Each row is a point on a landscape with many valleys, with its height.
A ball rolls from a point to the lowest of its 2 nearest points, and stops where none of them is lower. Distance is the straight distance between rows; heights are no part of it.
(240): [164  85 130 127 109 164 184 149 142 121 117 105  73 173 130 137 134 123
  80  67 156 162 113 164 152 171 152 140 147  96]  height 3.10
(1353): [144 167  81 128  68  81 128 149 120 102 146 122 153 166 141 115  90 164
 129 112 163  63 131 119  70 130 144 114 120 177]  height 4.25
(117): [ 86 139 110 115 161 147 103  87 123  99 110 164 100 116 161 124  97 177
 103 121 161 162  94 136 119 107 206 135 166 158]  height 5.98
(24): [112 159 100 110  85  80  75 115 145 128 128 162 139 177 124  68 105 136
  90 121 109 109 117 126 139 115 150 131  75 144]  height 6.06
(1132): [142 170 158 111 143 138 104 166 124  94 124 135 112 141 174 140 102 122
 184  99 173 141 159 121 109 170 135 146 130 173]  height 3.38
(312): [144  97 165 149  86 147 156 113 184 123 118 115  99 135 102 110 136 158
 163 130 168 137 125 110 122 119 107 157 168 103]  height 3.49
(1646): [ 64 146  93 126 129 122  85 177 135  80  95 141 136 121 118 122 116 116
 165 180  73 131 112 132 184  75 135 174 100 192]  height 4.73
(1858): [127 140 143  37 122  99  80 106 117 155 160 142 165 132 155 104  78 140
  65 147  74  95 131  89 122 109 121 144 105 112]  height 6.27
(546): [ 95 105 143 129 183 150 168 105 123 141 124 156 116  98 127 157 134 152
  41 118 124 140 114 149 140 108 149 114 163  96]  height 7.68
(351): [143 153 113 111 113 109 143 109 126 134 172 141 132 139  91  77 187 151
  72  96 144  78 113 186 112 161 120 136 176  67]  height 6.80
(1298): [115 111 164 177 158 162 150 170 148 119  49 143 159 158 119  72 113 102
 149  69 120 171 138  79 150  88  97 124 131 117]  height 5.77
(387): [138 115 135  46 139 138  99  91 126 156 185 118  93  87 143 181 126 101
 114 128  77 146 149 141 115 172 138 144 130 110]  height 3.45
(1407): [134 130 167  84 158 150 106  84 135 143 142 134  72  89 151 168 124 111
 159 122 131 180 141 148 130 165 146 136 137 112]  height 3.70
(694): [133 161  89 146  72  83 130 123 126 127 136 138 175 152 114  77 115 154
 144  92 125  83 129 111  80 103 123  98 132 137]  height 4.45
(1609): [139 162 173  83 139 114 105 202 124 114 135 142 135 183 157 103 102  82
 147 112 129 108 170 113 159 180  94 168  67 148]  height 3.33
(75): [ 95 118  93 132 157 148  93 105 129  81 101 176  87 124 147 139  98 122
 120 112 161 174 107 149 138 123 203 115 130 181]  height 5.85
(783): [ 81 174 143 116 166 128  72  97 120 114 106 171 124 102 158 120 126 161
 151 149 139 162 104 135 142 109 167 142 143 155]  height 6.13
(1079): [123 118 128 144  72 104  93  76 161 146 127 135 145  82 100 131 141 137
 156 163  95 128 136  78 116  74 126 102 110 128]  height 4.48
(1410): [149 178 161  79 113 101 118 140 125 157 169 102 122 141 130 109 149 128
 143 123 132  94 150 120 112 150  78 164 135  96]  height 6.46
(1027): [125 149  72 113 109 116 127  90 117 110 166 152 139 133 118 100 158 173
  82 123 155  88  81 187 112 155 170 123 177 120]  height 6.66
(136): [ 93 157 143 121 154 126  75 128 132  95  98 159 113  95 166 152 104 151
 181 148 146 141 139 107 116 104 154 135 125 186]  height 6.26
(1597): [115 108 117 121 120 124 114 127 111 149 148  95 157  62  99 179 198 121
 132 186  48  82 140 124 141 111  93 106 125 115]  height 2.87
(608): [101  88 200 168 140 138 148 120 157 136  83 139  88  94 123 164 101 168
  69 158 167 135 139  83 153  75 128 151 113 129]  height 2.15
(818): [142 135 114 161 131 122 116 196 128  97 100 147 137 189 147 127  82  63
 161 141 133 170 146 121 178 154 120 126  35 183]  height 3.55
(1671): [ 85  87  55 126 142 157 129 120 137 109  92 154 132 117 120 111 131 120
 127  73  57 160  95 138 142  78 183 108 170 133]  height 2.54
(1667): [148 146 108 134 121 115 116 160  94 133 126 109 155 148 142 163 134  96
 173 188  92 158 126 132 184 126 100 126  61 170]  height 3.54
(647): [110 140 161 171 199 144 138  94  98 124 114 148 134 125 148 127 103 187
  59 157 229 142 108 135 132 127 158 142 163 128]  height 5.08
(1414): [143 144 160 154 181 125 134  93 101 134 127 130 162 142 163 112  49 175
  55 133 219 128 135  88  87 110 148 126 148 126]  height 4.80
(1332): [167 104 160 100 127 168 181 146 140 122 127 105  91 186 162 131  84 143
 104  46 168 171 134 117 116 172 134 162 168 107]  height 2.76
(717): [102 121 179 139 164 102 114 124 130 154 100 157 158 123 129 106  94 127
  52 155 134  95 138  97 140 101 121 126  79 119]  height 4.35
(1706): [129 119  76  89  85 133 121 147 114 114 129  80 106 152 171 165 125 145
 141 146  79 157  97 129 151 111 178 149 132 164]  height 4.58
(1058): [ 92 116 137 145 155 131 109 139 124 134 110 140 136  74  98 148 186 117
 126 180  79  89 145 148 154 116  97 111 115 125]  height 3.30
(1244): [115 151  88 104  93 127 106 141 136 103 121 124  99 150 145 119 147 154
 160 123  86 154 100 149 153 111 165 163 149 151]  height 4.79
(871): [135  91 126 152  84  91 121  71 145 181 148 105 148 117  78 119 137  91
  80 152  96 119 144 102 131 107 101  77  80  96]  height 3.76
(913): [124 125 110 138 151  95 110 141 109 133 129 142 167 115 124 149 116  83
  97 157 123  78 166 138 115 155 114  62  59 155]  height 1.75
(700): [153 181 130 112 120 124  99 115 121 111 149 133 120 117 148 131 126 138
 219 128 158 145 140 137 111 159 131 128 139 161]  height 3.61
(1305): [158  91  95 171 119 155 168 103 117 127 118 117 122 112 105 152 145 120
 152 120 162 152 106 137 122 128 152  79 164 118]  height 8.15
(1405): [170 115 131  70  89 132 130 164 152 137 166  94 110 118 129 147 131  93
 160  67  75  95 175 119  71 160 111 137 139 111]  height 2.70
(1625): [148  68 148 168  97 142 197  83 171 162 143  88  93  89  73 148 117 130
 147 133 169 125 140  90  76 126  92 112 145  95]  height 4.04
(1789): [132 139 140 166  94 125 123 136 154  91 132 131  94  98  94 137 178 142
 165 150 182  81 147 158 114 154 123 124 132 144]  height 5.62
(1471): [167 104 123 133 135 141 162  36 116 179 162 107 151 140 128 103  91 142
 110 149 193 176  81 126 116 140 140 120 148  95]  height 5.38
(1746): [103 142 133 140 211 151 161 203  92  88 112 136 138 152 150 152 132 105
  82  79 164 102 151 147 101 148 121 124 155 140]  height 3.15
(378): [129 151 143 116 121 120  70 113 132 135 130 150 105 142 125 122 160 116
 137 160 107 158 130 148 190 141 122 145  82 131]  height 3.80
(522): [ 77 151  93 181 132 117 100 142 131  98  79 156 142 129 124 114 123 111
 156 168 114 159  97 130 169  65 147 133  99 183]  height 4.97
(1152): [122 153  76  88 134 131  94 145  93 111 157 111 141  85 159 182 165 115
 177 137  58 127 128 159 113 151 153 132 133 166]  height 4.07
(1214): [129 118 195  91 159 133 148 127 138 183 145 100 110 104 134 149  90 107
 131 132 126 124 167  78  96 121  69 147 118  92]  height 4.49
(998): [145 148 159  61 113  91  91 103 120 170 169 116 136 140 142 116  99 118
 109 140 119 106 151  90 112 127  96 141  89 115]  height 6.35
(734): [145  76 143  95 166 156 183 177 135 139 136 110 109 137 127 178 103  96
  29 102  96 104 152 159 126 176 121 120 111  95]  height 5.52
(1702): [117 151 104  98 121  92  84  97 107 158 138 132 177 158 147  91 105 140
  88 151  68 127 104 117 148  99 141 121  96 122]  height 6.17
(804): [115 143 111  55 125 131  50 145 128  89 142 141  93 118 163 166 125 108
 147 158  84 130 139 146 149 162 155 153  75 195]  height 4.36
(813): [121 103 163  73 158 155 138 118 128 164 122 105 127 109 162 153  99 130
 152 130  67 180 131  93 138 103 123 153 158  91]  height 4.47
(926): [123  84 129 136 160 153 169 180 128 114  84 128 135 185 147 125  86 108
  91  71 124 152 140 109 133 125 141 120 127 132]  height 5.96
(557): [135 171 181 126 114 109 123 178 136 112 118 135 133 185 147  92 108 131
 162  98 162 128 155  97 141 150 100 164 116 139]  height 3.14
(579): [108  78 128 166 159 178 181 143 138  97  92 135  96  89 123 165 121 159
 106  61 142 125 149 109  82  99 154 116 204 122]  height 3.99
(966): [143 142 160 173 147 140 126  70 138 164 128 116 116 101  97 106 145  95
 198 158 179 183 111 118 139 130  89 113 127  94]  height 5.81
(1106): [165 117  92  86  87 140 131  91 141 126 152 137 117 153 145 103  85 158
 138  62 126 148 110 116  84 147 173 129 181 117]  height 5.17
(533): [129 117 149  96 102 137 127 100 146 154 151 100  99  76 110 149 168 139
 178 129  93 124 146 109 104 116 110 153 173  85]  height 4.96
(92): [153  88 144 157 131 163 182  65 126 160 138  78 142 122 113 125 152 167
 155 194 182 178  70 132 149 108 124 147 186  90]  height 8.41
(969): [ 78 156 105 116 122 112 126 165 125  76 134 137 109 182 151  96 107 178
  71 108 180  93  97 144 127 122 187 185 173 150]  height 6.37
(306): [145 133  90 144 116 121 159  70  99 169 141 114 179 125 116  93 138 155
 138 120 114 150  79 112 127  89 141  97 179  79]  height 5.05
(668): [113 146 161 125 122 114 110  74 135 159 155 118 117  67  90 129 175 147
 164 173 123 119 135 119 123 114 100 138 149  89]  height 5.16
(1248): [160 116 140  40 142 151 133 159 125 143 164  95 109 115 161 176 117  96
 135  93  62 122 154 134  90 169 126 153 145  99]  height 3.11
(1427): [148  90 141 163  84 124 163  82 151 168 117  84 142 111 103 121 115 152
 165 147 115 159 108  66 115  61 118 119 158  83]  height 3.98
(1159): [118 137 156 166  85 105 124  98 142 155 125 109 138 105  86 103 191 166
 155 188 117 118 108 103 158  64  85 136 141  87]  height 5.36
(456): [ 71 164 125  89 152 134  76 176 120  89 123 136 101 100 140 139 200 132
 140 149  84 105 112 178 165 132 147 193 147 149]  height 3.89
(454): [135 130 147 174 163 145 116 138 146 130  69 154 177 115 120  80 102  82
 188 100  98 166 144  81 124  92  99  94 101 142]  height 5.88
(41): [130  81 149 202 132 147 157 132 147 126  50 141 142 167 116  78 104 127
  95  95 141 182 104  78 157  62 150 121 125 108]  height 5.67
(22): [126 136 107  92  80 134 128 129 149  99 126 128 110 157 145  93 127 184
 150  82 115 125 100 127 113 119 167 158 188 123]  height 4.98
(405): [103 156  61 139  78 113 135 190 139  85 112 136 145 144 106  94 137 112
 179  62  73  85 140 146  95 112 112 135 129 179]  height 3.03
(16): [153 124 143 145 131 142 116  64 135 144 128 139 124 133 136 103  99 154
 140 146 186 188  95 120 137 126 156 125 142 119]  height 5.50
(1276): [128 129 122 102 145 111 125 100 118 144 159 148 133 132 135 138 108 115
  78  97 130 110 141 144  98 154 140  99 127 107]  height 5.03
(867): [143 125 131 136 148 127 162  58 108 201 140  89 162 127 120  97 115 120
 121 131 132 176  94  98 131 104 114 112 154  56]  height 5.21
(950): [181 113 150  91 129 147 183 128 123 156 163  61  98 179 158 146  72 108
 129  85 166 177 136 111 107 181 112 143 142  97]  height 2.36
(1540): [110 128 116 180  85 100 128 152 134  94 114 120  96 101  99 169 183 132
 137 179 161  83 138 154 142 125 128 107  92 163]  height 5.35
(435): [129  77 149 104 152 148 176 186 127 127 104 114 109 160 151 165  95 120
  55 109 109 115 145 120 139 135 130 138 119 118]  height 5.76
(940): [165  99 129  92 143 137 156  93 103 178 160  83 114 159 156 162  90  99
  94 124 128 183 127 129 137 162 134 112 114  94]  height 2.73
(1447): [134 186 104 112 130 103  86  99  92 130 164 135 151  88 147 148 142 129
 199 137 112 128 140 139 108 150 130 109 128 156]  height 3.79
(1487): [126 147 168  85 176 142 127 126 100 152 122 107 134 139 177 141 120 137
 153 134 108 183 108 124 154 122 130 156 161 100]  height 4.26
(1455): [103 138 118 106 123 113  69 145 125 113 110 137 164 111 130 122 115 135
 157 191  60 105 125  97 155  81 114 141  86 173]  height 4.50
(1346): [109  73 122 153 175 137 135 144 108 125  99 123 153 108 133 184  95  91
  77 189 120 112 145 127 139 137 130  64  65 155]  height 1.18
(677): [156 108 161 145  89 137 171 132 161 120 133 106 154 180 130  85 124 191
 163 136 199 114 116 111 111 118 112 182 180 125]  height 3.16
(1766): [121 132 166 154 176 110 137 140 112 139 106 136 166 159 156 116  67 143
  53 120 167 104 148  88 105 104 125 122 116 130]  height 4.55
(1200): [ 86 120 117 143 207 148 162 133  83 132  97 133 142 139 150 145 142 136
  66 126 141 153  93 152 155 109 155 110 164 110]  height 7.83
(500): [158  86 136  97 136 131 141 130 134 169 149  91 136 141 113 147  96  75
 120 131  77 125 166 105 133 154  89 105  85  97]  height 3.28
(1579): [127 127  40 135 104 115 108 118 121 110 130 154 145 133 119 121 116  94
 139 100  83 139 122 156 121 135 160  77  96 178]  height 3.08
(361): [154 171 190 100 112 122 133 200 125 131 162  85 107 127 131 129 185 113
 147 118 159  71 156 142 114 168  71 180 135  93]  height 6.63
(1788): [144 123 139 125 101 124 108  80 151 121 141 146  94 137 131 120 110 140
 118 141 175 155 123 138 135 156 161 118 109 127]  height 5.61
(303): [141 153 119 145  68 123 134 161 144  91 131 135 108 184 117  79 162 154
 156 121 164 130 102 153 164 164 133 175 138 137]  height 2.75
(1835): [131 169 110 109 145 111  96 168  88 122 148 116 152 106 135 162 170  98
 155 160  95  73 154 170 130 167  88 126  81 166]  height 6.74
(487): [106  97 139 116 117 123  96 106 175 119  98 178  99 141 134 103  79 126
  64 102 108 144 126 117 138 121 171 123  88 138]  height 5.87
(377): [109 131 101 205  96  96 129 102 132 117 114 132 137  94  85 136 173 145
 129 182 161 104 110 141 133  98 135  72 113 148]  height 5.01
(1717): [167 136 119 184 126 137 150 126 102 132 133  94 111  96 106 168 187  94
 202 165 175 156 129 165 147 157 103  86 117 130]  height 6.23
(727): [ 82 117 146 130 182 151 114 169 138  84  89 146 110  72 149 179 124 123
 168 130 115 108 166 121 102 112 137 124 149 169]  height 6.51
(1416): [126 133 133 167 148 144 152 174 110 108  95 104 110 114 135 178 179 111
 180 146 142 138 139 149 146 131 115 120 127 150]  height 6.50
(1649): [156 105  93 123  96 113 141  97 104 157 146  86 127 148 135 157 119 124
 114 145 118 155 115 132 140 129 149  88 111 116]  height 3.02
(1435): [156 109 117 186 103 145 145 126 151  79 133 134 109 125 107 146 174 138
 171 183 235 124 110 183 138 170 139 124 123 175]  height 5.86
(1408): [142  72 161 154  80 146 190  88 181 163 131  91  98 122  82 116 119 156
 146 126 142 142 122  80 105  91 103 141 166  77]  height 3.75
(1705): [128 114 124 190 111 133 147  98 142 151  72 135 150 152 107  63 139 142
 102 121 126 177  76 105 175  59 145 118 129  90]  height 5.59
(278): [120 112 165  49 179 139 114 188 119 100 118 147 129 124 149 141  57 112
  58 157 102  68 143  98 145 154 102 159  89 123]  height 7.22
(1448): [112  60 159 153 152 144 147 126 140 137  86 130 115 111 135 174  82 119
  59 161 131 151 142 101 145 104 144 105  84 135]  height 1.73
(1012): [133 131 134  98 179 106 136 103 110 173 163 141 175 113 134 129  80 101
  91 107 107 114 151 109  76 142 114  93 129  90]  height 4.85
(605): [129 144 165 117 158 126 139  81 105 138 158 120 133 117 147 146 126 183
  97 183 200 126 102 146 122 145 142 151 164 109]  height 5.34
(794): [108 127  93 138  94  77 134 133 119 133 133 129 174 132 119 124 112 154
  74 118 108  44 134  97  78  79 136  88 120 131]  height 4.70
(1258): [125  95 119 153  68  98 147 117 144 121 134 127 130 120 114 148 101 158
  68 120 153  59 147  90  75 105 145  85 121 138]  height 4.95
(553): [127 100 185 122 135 144 180 107 169 170 153  98  69  87  96 157 109 114
 136 110 155 128 164  87  73 140  75 138 134  90]  height 4.23
(769): [115 131 154 181 111 109 128 131 151 146  89 142 144 138  96  77 165 137
 135 140 110 136 118 106 168  72 100 126 119 100]  height 5.48
(1295): [131 111 144 130 118 139 157  46 148 177 170 104 119  95  86 105 160 155
 155 167 152 146  97 122 114 126 102 150 173  70]  height 5.37
(1275): [106 172 104 141 201 118 135 164  69 108 128 134 158 146 162 145 119 113
 109 112 173 102 130 154 110 146 137  94 131 161]  height 2.65
(232): [106 135 133 134 127 132 112 125 141  79 125 160 106 184 150 100  82 190
  76 129 221 120 109 128 131 139 185 181 149 161]  height 6.24
(400): [160 153 146 166 144 159 148 112 118 140 124 102 119  93 108 137 187 107
 235 156 174 175 115 147 152 142  93 120 169 110]  height 6.01
(334): [159 155 103 137  90 128 134 144 113 134 155  91 120 127 121 120 197 118
 162  99 119 114 127 180 130 172 113 130 145 109]  height 2.09
(621): [134 120 159  68 169 138 125 221 120  98 135 130 124 130 151 157 106 101
  79 127 105  51 165 130 112 172  99 150 107 132]  height 7.06
(1618): [124 169  46 161 106 107 117 149 100  99 117 173 144 161 106  80 131  82
 157  86 120 146 115 175 135 135 120 107  83 188]  height 3.29
(868): [156  98 105  72  76 137 114 177 154 106 140 108 113 113 137 164 122 107
 171  92  43  86 169 113  83 136 127 135 116 157]  height 2.29
(1772): [105 144  84 119 132 124 145 131 127  84 137 154 127 160 125  89 125 180
  54  86 168  90  91 160  93 123 180 139 197 124]  height 6.52
(290): [ 93 134  73 160 148 122 105 140 122 120  99 151 200 103  89  83 130 111
 158 144  41 103 127 131 134 105 101  97 115 144]  height 6.15
(1024): [ 89 110 152 143 168 148 137 207 145  83  76 144 124 167 145 119  90 111
 125  78 139 121 164  95 123 120 134 148 130 165]  height 6.14
(194): [ 91 142 122  88 116 126  76 155 142  90 125 148  94  91 133 154 159 131
 144 148  94  93 139 144 131 122 144 151 114 171]  height 4.14
(1810): [147 113  79 157 113 153 134 115 135  80 145 156 133 157 125 109 155 163
 144 160 232 120  85 195 133 155 174 149 148 198]  height 6.02
(14): [111 131 123 143 144 119 109 126 143 138 107 162 186 101 104  78 118 112
 168  94  66 107 149 100 103 102  98  97 125 116]  height 6.00
(504): [120 122 170  70 153 114 131 170 134 138 138 156 141 169 133  96  87 126
  28 127 103  73 139 110 153 140  95 165  89  90]  height 7.34
(178): [118 136 181  98 195 153 134  72 133 153 162 159  84  73 135 155  99 142
 113 112 170 171 138 137 106 153 130 146 169 100]  height 3.96
(113): [172 135  53 140  92 122 113 102 118 134 149 140 137 114 108 129 139  94
 194  89  92 158 133 143 114 145 132  84 112 148]  height 3.31
(1470): [126 146 181 147 119 126 112 135 153 105 102 152 119 159 144  82  86 172
 148 112 190 131 142  82 120 117 129 165 138 140]  height 2.95
(856): [114 108 129 125 118 136  91  91 156  99 109 183  64 122 132 142 114 119
  98 119 159 166 124 147 138 155 182 111  98 152]  height 5.72
(1669): [159 173  79 171 101  90 145 157  69 139 126 107 190 163 124 123 129 104
 181 150 102 139 128 144 141 118  70 109  69 162]  height 3.81
(750): [107 155  81 159 121  99  97 142 107 129 132 150 178 132  87  97 172 108
 137 140  55  80 140 165 148 127  85 107  85 150]  height 6.31
(450): [164 127  68 157  88 119 128 129 114 122 129 112 126 158 140 165 123  99
 154 151 121 185 114 145 164 134 145  88  79 163]  height 3.32
(1198): [148 129 114 128 103 119 128 142 112 148 163  83 127 104 110 160 203 106
 148 143  80  99 144 158 137 143  92 121 127 108]  height 2.37
(1387): [133 179 131  94 170 134  91 103  81 137 138 124 119 139 176 137 148 136
 158 158 131 199  90 164 187 149 151 148 134 127]  height 4.05
(1712): [140 159 118 108 114 125  76 132 144 112 143 159 103 129 119 109 168  99
 173  97  91 137 146 168 152 173 118 136 102 145]  height 3.64
(282): [109 121 140 120 101 101  63  94 143 138 120 146 164  81 115 113 128 125
 120 196  69 108 136  82 140  79 109 108  75 144]  height 4.31
(143): [117 172 175 109 160 128  80 106 115 146 136 139  95 126 152 134 163 128
 152 178 148 189 110 153 207 153 127 171 112 111]  height 3.93
(1494): [119 125 111 127  80 108 101 102 164 116 114 172 109 174 124  65  89 153
  70  88 142 127 107 124 123 118 175 129 113 128]  height 5.97
(862): [118 174 112 127 175  90 119 138  78 130 156 151 184 125 153 147 106 115
  88 135 160  70 147 139  74 146 132  74 102 151]  height 2.21
(1317): [ 95 148 139 128 158 136 101 152 109 118 118 128 118  94 121 148 223 127
 129 165  91 111 120 184 184 137 117 151 128 126]  height 3.63
(157): [140 164 140 107 159 113 135 191  62 143 144  75 160 125 162 182 163 106
 142 183 120  90 141 150 153 149  88 134  96 140]  height 6.97
(800): [128 144 173 122 144 142  99  56 148 178 158 117  79 112 111 114 146 107
 182 169 152 202 124 120 155 143  90 150 115  82]  height 5.70
(1768): [106 155 160  81 132  98 103 126 127 138 120 150 150 145 168  91  79 177
  90 128 112 100 117  77 110  75 139 160 136 122]  height 6.38
(1354): [110 151  76 145  94 115 162 221 113  76 112  95 128 159 136 135 139 119
 152  80 139  91 135 154 102 129 135 141 134 191]  height 3.48
(882): [105 150 198 116 206 155 151 124 122 147 147 144 101  60 132 171 144 138
 113 114 147 134 151 146 103 144 105 147 182  86]  height 4.24
(581): [152 153 118 128  92 119 158 154 141 105 162 126 134 149 105  85 168 151
 108  76 164  59 126 166  78 168 117 135 180  99]  height 6.96
(105): [132 137 105 154  62 102 148 196 138  78 124 100 111 163 132 141 124 145
 137 115 171  56 146 123  94 124 135 133 122 187]  height 3.90
(1478): [ 97 109 143 139 128 100  85  91 146 147 105 157 168  96 101  94 124 119
  48 188  82 101 123 105 151  95 128 102  68 128]  height 4.15
(1173): [133  82 110 111 138 131 125  82 126 182 155 109 161 118  90 131 133  88
  95 144  51 130 140 128 148 144  95  93 107  76]  height 3.53
(1327): [130 162  95 118 120 130  91 179 109 110 145 122 153 119 102 124 172  93
 168 126  33  71 151 174 136 167  77 142 103 156]  height 6.53
(845): [112 133  87 196 121 118 127 151 130  98  87 146 136 131 118 126 122 112
 166 120 144 137 123 128 124  91 142  91 101 182]  height 5.19
(1180): [119 138 137 127 149 139 137 149 116 114 108 118 122  83 152 175 156 134
 189 129 109 127 142 128 112 118 134 127 165 143]  height 6.75
(1044): [142 140  89  65 123 136  90 129  88 124 145  87 138 121 174 188 130 129
 167 177  44 158 112 133 154 118 151 145 114 166]  height 4.34
(1463): [116 140 164  98 136  96 121 144 122 155 148 145 134 157 107  89 165 132
  53 128 106  75 132 147 160 136  89 152 118  74]  height 7.44
(968): [132 126 168  88 132 145 145  64 156 183 172  95  77 120 111 108 127 140
 139 141 138 172 107 110 129 145  92 180 155  63]  height 5.55
(1188): [142 154 159 122 138 112 107 199 109 108 126 137 125 184 158 132 108  82
 164 159 140 145 153 111 190 170 112 165  43 168]  height 3.43
(1378): [138 121  85 167  73 118 140  95 132 146 115 117 161 127 106  99 155 157
 168 132  81 154  88 106 141  65 132 107 156 103]  height 4.87
(1377): [102 106 198 162 141 150 147 128 163 122  76 147  90 116 129 124  96 188
  95 116 159 147 137  71 132  72 135 170 160 120]  height 2.44
(1782): [104 110 145 149 190 176 179 186 122  91  90 137 122 124 137 155 141 123
  90  52 141 114 156 131  95 124 123 124 184 121]  height 3.56
(615): [152 159 166  90 149 123 140 224 104 122 154  99 127 162 156 152 150 100
  96 110 139  75 153 150 113 180 102 154 116 113]  height 6.85
(1738): [120  95  40 150 127 150 123  89 119 125 109 170 132 114 107 110 128 107
 120  80 101 167  91 138 126 108 191  62 141 142]  height 2.82
(1356): [112 159  74 175 120 103 117 170 113  95 102 162 140 184 123  91 110  75
 150 124 140 162 115 158 180 135 134 130  60 190]  height 3.41
(406): [123 133 174 103 182 124 117  96 131 171 146 138 146  78 132 147  70  96
 130 123 131 124 172  78  73 129  99 108 115 109]  height 4.67
(690): [136 145  74 112  66 103 113 163 141 106 144 132 131 128 111 118 145 121
 152  80  66  63 155 136  87 134 125 118 121 161]  height 2.72
(1704): [136 152 102 117 107 119  74  91 144 141 158 172 127  94  89  95 155  99
 201  78  88 133 154 139 108 154 113 101 130 123]  height 3.47
(1339): [148 109 130 162 120 155 126 121 150  81 124 158 113 167 142 102 113 165
 141 155 232 144 102 144 140 150 164 166 138 171]  height 6.12
(1009): [147  83 110 154 135 192 181 136 134  88 111 117  99 119 131 147 134 169
 120  79 177 133 120 141  92 135 164 132 215 138]  height 4.38
(1072): [113 143 189 145 142 124 131 105 142 134 112 150 132 149 138  81 102 189
  98 130 184 139 107 101 138 107 128 178 163  98]  height 2.74
(1172): [179 143 118 125  72 145 141 152 144 104 162 102 110 154 116  96 190 135
 170 110 172 116 109 195 126 202 123 167 151 125]  height 2.48
(1277): [153 106 161 139 136 142 167 139 142 133 125 111  94 132 121 151 115 107
 127  87 162 134 157 123 106 151 107 114 137 101]  height 3.86
(65): [133  97 115 202  81 107 130  72 154 150 121 128 136  68  72 150 156 107
 141 160 136 138 133 101 113  89 131  61 111 116]  height 4.71
(1726): [120  90 133 135 110  98 134 101 114 170 125 103 166 123 108 133 140 122
  38 195  93 102 122 105 163  89 101  93  79  99]  height 3.95
(725): [113 117 116 180 109 111 122 118 152 108 101 162 128 109 107 112 108 132
 113 102 157  91 147 107  88 101 150  86 113 149]  height 5.20
(617): [146  96 111  95 137 132 153 123 126 144 161 128 101 136 128 168 128  84
  46  92 110 124 142 180 122 191 145  99 112  97]  height 5.26
(593): [140 114  83 161  68 112 121 110 146 141 117 106 158 129 116 142 136 128
 160 162  68 157 111  99 143  65 133  95 105 130]  height 4.69
(999): [128 118 145  94 137 134 127  81 135 167 143 115 130  78 137 152 105 138
 176 121  82 162 139  80  91 101 129 132 168  96]  height 4.72
(1604): [174  72 134  94 148 144 177 152 112 166 139  61 130 170 153 172  81  70
 105 129  97 160 147 124 147 166 113 109  92  98]  height 3.01
(711): [100 118 162 121 155 125 134 121 142 143 123 167 113 112 103 110 158 131
  52 120 114 103 137 158 156 134 111 132 123  87]  height 7.53
(1340): [157  74 108 171 112 172 184  62 132 158 121 107 121 102  90 126 151 145
 157 148 151 191  73 124 147  97 143 105 186  79]  height 8.29
(45): [163 118 142 120 136 151 184 158 134 118 150 119  90 136 125 143 138 114
  79  61 167 120 135 169  98 194 127 133 166  84]  height 3.46
(1817): [112 108  79 165 177 166 168 128  83 120  97 129 127 111 136 149 154 125
 122 100 151 146  93 152 135 107 165  83 184 136]  height 7.99
(974): [160 135 131 132  74 147 155 147 156  93 138 118 161 194 140  73 149 184
 202 131 186 138  92 136 136 133 126 200 171 147]  height 2.93

For each start below, name the point where the ball stops.
(725) => (868)
(22) => (1346)
(400) => (1579)
(1609) => (1346)
(1009) => (1346)
(290) => (1579)
(92) => (1579)

Call two points neighbours if one is among the 2 nearest of the other. Go from one point of each pair to the other, from neighbour to neighbour, staying as low as possible. Name the highest point that can't be avoided.
(868) and (950) => (725)
(1346) and (1671) => (818)
(940) and (334) => (553)
